Each scene shows the same named points in several views. A view is turned or mirrored, and shifted as a whole, has a little noise and may leave points out.

Scene 1
View 1
tuden: [  5.9 -14.1  -1.9 -20.0  11.0  36.6 -19.8  -9.7  14.7 -12.4   6.5  18.9
  27.7 -24.8  21.9   9.7  -3.3  11.3 -17.8   6.7  10.5   3.9  19.5   3.3
  -8.3  19.7  20.4  19.8   0.1 -16.5]
vadek: [  9.7   8.6  13.0   7.9   4.9   3.2  15.1  35.4   8.3 -11.3  21.6 -15.0
  -3.7   1.0 -16.4  -4.5  23.3  -1.4  -3.4 -12.0  22.4  -1.5  11.7  12.4
  14.3  12.3   1.2 -20.6   0.7   8.0]
diz: [  6.9  -8.1   6.1 -11.9   6.5  21.8 -11.7  16.1  17.9 -12.7   9.4  16.2
  11.2  -9.2   2.2  -2.8   4.7   7.8  -4.9  -1.0  11.6   0.6  21.3   1.2
  -7.5  20.1  26.2   8.6  -4.2  -5.9]
kab: [  1.6  -8.1  15.2 -14.0  17.2  56.5  -8.0 -14.6   1.0 -23.6  14.6  13.4
  30.6 -17.6  17.8   7.1  -1.4   5.3 -14.8  18.4   3.1   3.3  -0.3  20.5
  -2.4   4.5  11.3  16.9   4.1 -20.5]
Ligid: [  5.0   3.5  20.0   0.9   6.5  21.2   6.7  29.1   8.9 -18.3  18.1   1.7
   0.8   5.9 -14.3 -11.1  13.8   0.5   5.5   3.2   8.8  -0.7   5.2  16.2
   2.4  10.9  13.1  -4.9  -2.1   2.1]
zupun: [  3.9  -3.5  -1.4 -11.4  -3.2   8.1 -10.6  25.8  26.4  -9.0   5.8  16.0
   0.7   2.1  -4.9 -11.2   4.3  10.9  12.1   7.7   5.5   4.5  19.9   5.1
 -11.5  30.8  21.0   8.8  -6.4   5.5]
bes: [  2.8  -7.7 -16.0 -19.0  -1.5  17.2 -17.7  -2.9  24.9  -5.4   2.4  12.5
  17.4 -16.4  18.9   5.0  -2.8  16.9  -1.7  17.4   5.6  11.3  19.3   8.9
  -9.8  34.4   5.3  18.1   0.1  -2.4]
nevus: [ -0.2   1.5  -3.6 -10.7  -7.1  10.5  -7.2  20.6  25.7 -10.4   5.3  11.2
  -0.2   7.4  -3.1 -13.1   2.6  13.3  21.7  24.0  -2.5  10.4   9.2  17.6
 -11.5  33.5   6.4  10.9  -3.3   9.6]
gen: [  5.3   3.2  20.7   0.0   4.7  17.0   5.1  36.5  12.3 -17.7  16.5   6.3
  -3.4  10.7 -19.3 -15.5  13.8   0.9  10.8   1.6   7.7  -1.4   8.4  12.8
  -1.2  12.6  20.1  -4.3  -5.2   4.4]
fol: [  0.8  -0.5  19.3  -6.5   5.7  32.6  -2.1  21.1  11.2 -22.0  13.1  14.6
   5.3   8.1  -9.1 -14.5   5.0   4.3  12.8  17.0  -1.6   2.2   1.7  19.0
  -7.7  13.5  19.1   8.4  -4.0  -2.1]
ver: [  7.9  -4.2  11.0  -6.2   5.9  16.3  -4.4  27.2  16.2 -13.3  12.9  10.9
   4.5  -2.6  -7.5  -7.1  10.2   4.2  -0.8  -5.8  13.8  -1.4  19.1   2.6
  -3.1  17.2  25.8   0.6  -5.6  -1.6]
bub: [  2.7   2.2  16.8  -2.8   2.0  18.7   1.9  31.8  14.8 -17.6  14.0   9.7
  -2.0  11.1 -15.5 -16.5   9.6   3.9  15.1   9.9   2.7   1.5   6.4  15.3
  -5.3  17.0  17.6   0.7  -5.2   4.7]
zosi: [  5.6  -2.5  -2.9  -8.9   4.5  18.8  -4.7   5.2  13.9  -9.8  11.1   0.9
  14.3 -14.2   9.2   4.9   6.6   9.1  -8.5   6.1  12.5   6.2  14.0  12.0
   1.5  21.7   2.3   4.2   2.1  -2.5]
dus: [  2.4   3.6   9.9  -2.8   2.7  19.8   3.4  20.5  12.3 -15.7  14.3   1.2
   3.6   3.3  -6.4  -8.1  10.0   5.1   8.5  12.9   5.3   4.4   3.7  19.9
   0.4  17.7   3.7   0.0  -0.5   3.5]
vaba: [  1.5  -9.6  24.1 -13.6  14.3  51.5 -11.7   6.5   7.9 -25.9  12.1  26.7
  18.1  -2.1   1.5  -8.8  -1.9   4.2   1.7  16.1  -2.7  -0.2   4.0  13.4
 -13.1   7.3  32.4  19.2  -4.0 -15.5]
View 2
nevus: [-10.9   3.9  12.4  -5.6  -7.0   3.3  26.5   1.6   8.7  -5.6  -1.1   1.1
   5.0 -27.3   0.5  12.1  -4.6   4.3  -7.1  10.5   1.0   0.6 -15.5 -11.2
  12.8  14.8  12.8 -21.1  -0.4  -9.3]
ver: [ -1.6 -18.8   9.8   9.4  -6.1  -0.9  10.2   0.0   7.3   4.2  -5.9  -6.2
  -1.0   1.2  -4.7  -4.0  -2.3  13.3   2.6   4.5 -10.0  -0.6  -1.2   3.7
   7.0   0.8  10.9  -2.3  -1.4   7.6]
bub: [-11.3 -11.1  18.2   1.4  -1.3  -2.0  11.7  -9.7  10.5  -7.7  -9.3  -1.3
  -0.6 -11.6   1.7   1.6  -5.8  12.1   5.8   7.3  -7.8  -9.5 -10.4 -13.4
   0.7  -0.2  21.8  -8.6  -5.5  -1.3]
kab: [-26.7  -6.4   3.0  38.3  18.4  21.4  34.1   2.8  11.0   0.9  11.0  -6.8
  -2.5  18.3 -10.0  21.7  19.0 -29.4  11.5 -25.8 -13.3  -3.1  -3.1  -0.1
  11.6  -0.9  -4.0  -3.4 -21.2   3.0]
dus: [-24.2 -11.1  11.8   1.1  -6.4  10.1  16.9  -1.1   9.1  -7.0  -5.0  -4.8
  -1.7  -8.0   3.7   8.8  -4.6   2.8   7.9   4.4  -7.6  -4.0 -12.8  -9.3
   4.9  -4.2  13.5  -9.0  -6.8  -5.9]
Ligid: [-19.2 -19.6  15.2   3.5  -4.6   4.7   7.4  -6.9   9.4  -6.8 -10.1  -5.6
  -4.4  -1.4   3.3   0.9  -6.1  10.4  12.4   4.7 -11.8  -8.5  -9.0  -9.0
  -1.0 -10.0  18.6  -2.4  -7.5   0.0]
vadek: [-28.6 -34.2   8.3  -9.8 -25.7  11.7  -2.7   2.9   4.8  -2.9 -14.0 -12.2
  -8.7   3.4  10.0  -6.3 -16.6  21.0  16.4  14.6 -13.4  -0.5  -9.7   1.5
  -1.1 -22.6  14.4   4.7  -0.4  -1.1]
gen: [-11.3 -18.5  18.0   1.2  -4.3  -2.4   4.5 -10.3   9.8  -6.4 -12.3  -3.6
  -3.0  -5.6   2.6  -3.3  -7.7  17.4   9.2   8.6 -10.2 -10.2  -7.9 -10.2
  -1.6  -5.8  23.0  -3.5  -4.6   1.5]
diz: [ -1.1 -12.1   5.1  16.7  -1.6   3.6  20.1   5.1   7.2   7.4   1.1  -5.7
   1.0   2.0  -9.1   2.6   4.7   2.7  -2.1  -2.1  -8.4   2.7  -0.4   7.7
  13.6   7.2   3.1  -5.2  -2.8   7.7]
zupun: [  2.7  -4.4  10.0   1.3  -7.6  -3.2  19.8   2.9   7.4   2.5  -2.5  -1.6
   4.5 -17.5  -5.3   2.2  -3.1  11.8  -8.7  10.4  -2.2   2.5  -6.8  -0.3
  13.5  15.0  11.0 -14.4   3.0   0.6]
zosi: [-21.6 -12.5  -0.2   9.2 -11.4  18.0  24.1  13.9   4.8   4.7   3.8  -9.3
  -1.3   1.7  -2.9  11.0   1.6  -5.2   2.7  -1.0  -7.5   8.4  -7.4   8.2
  15.6   0.2  -3.4  -6.8  -3.6  -1.4]
fol: [-11.4  -5.8  17.7  12.0   8.4  -0.1  18.7 -10.7  12.6  -7.8  -4.7  -0.1
   0.4  -8.3  -2.1   7.9   1.7   1.2   5.5  -1.6  -8.5 -10.9  -9.5 -14.6
   2.6   3.7  18.7 -10.0 -10.0  -0.6]
tuden: [ -4.7  -5.2  -3.8  32.8   6.2  15.1  34.5  15.2   6.3  13.9  13.3  -7.7
   2.1  12.3 -15.9  14.0  17.1 -17.9  -4.2 -16.1  -8.4   9.6   2.5  16.5
  22.8  13.0 -11.8  -6.5  -8.3   8.6]
View 3
nevus: [ -3.0 -28.9   4.4  -5.3   1.5 -11.1  -3.8  -4.2   7.2 -13.8   5.9  14.0
  12.8   1.4  17.4   8.5  -2.3  -2.1 -11.2   0.5  29.7  -1.5  -3.4  -4.2
 -10.3  -2.6   8.9  20.2 -23.9  -1.6]
vaba: [ 10.0 -13.9   0.4  21.8 -13.2   8.5  -4.1  -6.4  -5.7  -7.4   3.6  10.7
  13.0  -4.8  15.1  14.8  24.6  -7.6 -14.6 -14.3  17.0 -17.3   8.5  -2.7
  -8.6   4.7  16.3  15.4  -8.6 -59.9]
tuden: [  8.1 -15.2  14.5  30.5   4.3 -12.4   0.6  11.8 -21.7  -4.0  17.1  -1.3
  10.8  -4.8  17.3   9.0  17.7 -11.7 -12.8  -0.8   6.0 -21.9  23.3   5.5
 -27.6   9.6   3.0   1.2  12.7 -38.7]
bes: [  1.2 -28.7  12.5  13.9  10.9 -21.8  -1.4   7.3 -17.4  -8.5  18.2   2.9
  10.7  -1.4  19.8  12.5   1.8 -10.5 -13.7  10.2  13.2 -13.6  15.8   2.2
 -28.7   6.5  -1.8   9.0   1.5 -11.5]
Ligid: [  7.6  -5.8   9.7   2.9 -12.0   8.9   9.4  -5.1  25.0 -13.6   5.9   5.3
   4.7  -2.9   5.5  -7.2  14.2   7.6  -0.7 -20.5  22.3 -10.5  -9.7  -9.7
   0.8  -1.1  21.2   4.8 -15.6 -15.4]
gen: [  3.5  -5.2   8.7   1.5 -11.4   8.4   4.2  -0.6  27.4 -12.7   0.9   9.6
   8.8  -2.7   7.1  -9.9  14.5   8.5  -0.7 -23.7  28.3  -4.8 -10.3  -5.5
   4.9  -5.2  23.1   8.2 -21.8 -14.2]
diz: [  2.2  -8.5  14.1  19.4   0.5  -6.5  -1.7  14.6   0.2  -6.5   6.7   5.7
  13.4  -2.8  14.3  -4.2  16.8  -1.6  -6.7 -13.8  19.7  -9.7  11.2   6.5
 -11.4   0.0  12.4   4.6  -3.8 -23.8]
kab: [ 18.6 -16.7   5.6  25.3 -10.6   5.4  10.7 -13.1 -13.6  -8.5  18.8  -3.3
   2.2  -7.4  10.4  18.8  20.6 -10.1 -13.0  -3.7  -0.8 -32.2  11.9 -11.3
 -22.9  15.0   8.1   3.7  10.2 -56.7]
dus: [  6.9 -15.4   7.9  -0.6  -7.2   1.6   9.2  -8.8  17.1 -14.6  10.3   4.8
   4.1  -2.2   8.1   0.7   6.7   3.7  -3.8  -9.5  20.2 -12.1  -7.7 -11.7
  -6.5   1.1  14.9   8.3 -14.4 -10.4]
zupun: [ -5.1 -17.4  10.4   5.4   3.6 -11.7  -6.7  12.1   6.3  -9.6   3.2  12.7
  16.0   0.3  17.2  -2.3   6.9  -0.5  -7.7  -8.5  30.8   0.0   3.4   6.3
  -8.0  -5.1  12.0  13.9 -18.2  -5.6]
vadek: [  8.1   2.9  20.9  -0.9  -7.4   5.2  20.8   3.6  37.2 -14.6  11.4  -4.0
  -1.4  -3.5  -1.6 -24.1  10.3  16.2   9.2 -23.6  18.5 -11.3 -13.7 -11.3
   1.2  -1.5  21.5  -9.4  -8.4  11.1]
fol: [  5.0 -16.1   2.4   5.2 -11.4   6.3  -0.4  -8.9  11.3 -12.2   2.4  12.0
  10.9  -1.8  12.3   5.9  13.6  -0.3  -9.5 -13.7  25.0  -9.1  -3.7  -6.9
  -2.5  -1.2  17.9  16.8 -19.8 -30.5]
zosi: [  7.4 -15.1  16.4  11.9   2.1  -9.0  10.6   3.6   1.4 -10.6  18.6  -3.0
   3.4  -3.5  10.2   0.0   7.5  -1.7  -4.7  -3.2  10.3 -17.8   5.9  -5.4
 -19.3   6.3   6.3  -1.1   2.8  -9.5]
ver: [  1.9  -3.3  15.1  13.2  -3.4  -1.2   1.3  13.3  13.2  -8.2   4.1   6.1
  11.7  -2.7  10.4 -11.2  17.0   4.2  -2.5 -19.7  24.2  -6.9   3.2   3.9
  -4.0  -3.2  17.8   3.4  -9.8 -16.2]
View 4
vaba: [-17.5  -7.5   6.5  -2.4  -5.9  -0.7  10.5 -29.3   6.8   1.3  11.8  12.9
  12.9 -11.7 -29.0   3.3  20.6  17.6   5.9   3.1   2.8  -0.9  12.6 -15.3
  11.0   4.8 -14.7  26.3 -18.7  16.5]
bes: [ -6.7  -1.0   4.1   3.0 -21.8 -11.4  11.5 -25.9 -14.4   7.0  -7.9   8.5
  -2.2  13.5  10.3  -7.7   6.2  -3.5  25.0  23.4   5.4  -3.8   9.1  -4.2
  10.8   2.3  -1.4   2.9  -9.4  -9.8]
ver: [-16.9   7.8   5.2 -14.3  -0.5   7.4 -12.2 -20.1   8.7  -5.1  -7.6  10.6
   0.6   3.6 -19.8   1.6  16.7  -3.7  13.5  -6.4  -7.6 -14.9  17.3   6.3
   4.2  12.1  -0.1  -4.4  -5.5   6.9]
diz: [-16.7   4.5   3.9 -10.4  -9.8   1.8  -2.4 -18.6   1.0   0.5  -5.5  12.9
   2.8   2.1  -8.3  -1.1  16.7   1.3  15.7  -0.5  -4.3 -11.4  12.7   0.8
   5.8  12.1  -5.8   2.2  -9.1   6.0]
dus: [ -5.4   0.2   8.6  -1.4   2.3   0.0 -10.5 -37.2  12.4  -8.4  -3.7   2.7
  -5.8  10.5 -34.7   6.7  11.3  -5.1  10.0  10.0  -1.2  -8.6  23.3   3.5
   7.6  -2.4  10.9   0.2  -5.8  -2.0]
gen: [-13.5   5.7   7.6 -11.9  14.8  13.0 -19.8 -29.6  19.8 -12.3  -4.4   3.0
  -0.4   4.6 -43.4   4.5  14.6  -8.2   8.6  -5.3  -3.6 -12.7  24.0   6.0
   8.1   6.5   7.3  -4.4  -4.2   8.1]
fol: [-12.1  -2.4   7.4  -4.2   8.5   6.7  -4.2 -33.8  12.4  -6.7   2.4   2.6
   5.5  -0.2 -38.5   0.9  13.4  -0.2   9.9   5.5   5.1  -3.4  18.9  -6.5
  13.3   2.3  -0.3   9.8 -10.4   8.5]
tuden: [-13.7  -2.4   4.1  -0.9 -33.5 -16.4  15.5 -20.7 -11.1  10.9   1.3  21.6
   2.3   0.4  10.0   2.3  19.3  16.2  15.0  10.0  -5.5  -7.4   7.2  -6.4
   1.6   6.8 -12.9  16.2 -15.3   2.4]
bub: [-11.5   2.4   7.2  -8.0  14.5  11.5 -13.4 -32.2  15.8 -11.1  -3.7   0.0
   1.0   4.7 -40.9   0.4  11.4  -8.5  11.6   2.2   2.4  -7.7  22.2   1.2
  12.2   3.9   5.9  -0.5  -5.4   5.7]
zosi: [ -5.2   2.3   6.2  -0.5 -19.4 -11.6  -2.1 -29.7  -0.3   0.1  -6.0  12.7
  -8.9  13.2  -7.8   7.1  13.9   0.8  14.1  12.8  -7.9 -11.7  17.3   5.3
   1.2   0.6   6.0   0.7  -6.9  -6.5]
kab: [ -7.4 -11.2   8.2   8.0 -29.9 -21.5  15.8 -36.6   1.7   6.2  14.3  21.0
   0.6  -3.7 -18.4  16.5  23.6  27.8   1.7  13.3  -7.6  -4.0  14.3 -11.9
   0.2  -5.8  -9.0  30.7 -19.9   5.7]
Ligid: [-10.1   3.2   8.4  -8.1   6.5   5.9 -17.8 -33.1  19.2 -11.5  -2.8   5.6
  -3.8   5.8 -42.4  10.3  16.4  -3.3   5.6  -1.8  -6.8 -13.1  25.0   6.8
   4.3   1.8   8.8  -1.1  -5.2   4.8]
zupun: [-13.8   5.3   3.8  -9.4   5.7  10.2  -6.1 -22.0   0.5  -3.7 -11.2   1.2
   3.4   8.6 -12.5 -11.5   6.4 -14.4  23.3   7.1   6.9  -6.7  14.2   0.4
  15.5  11.2   0.6  -6.7  -4.7   0.3]

In a view up to two points have been moved. Name them for each view, in the order of its rows, or write -.
view 1 | fol
view 2 | diz
view 3 | bes
view 4 | -
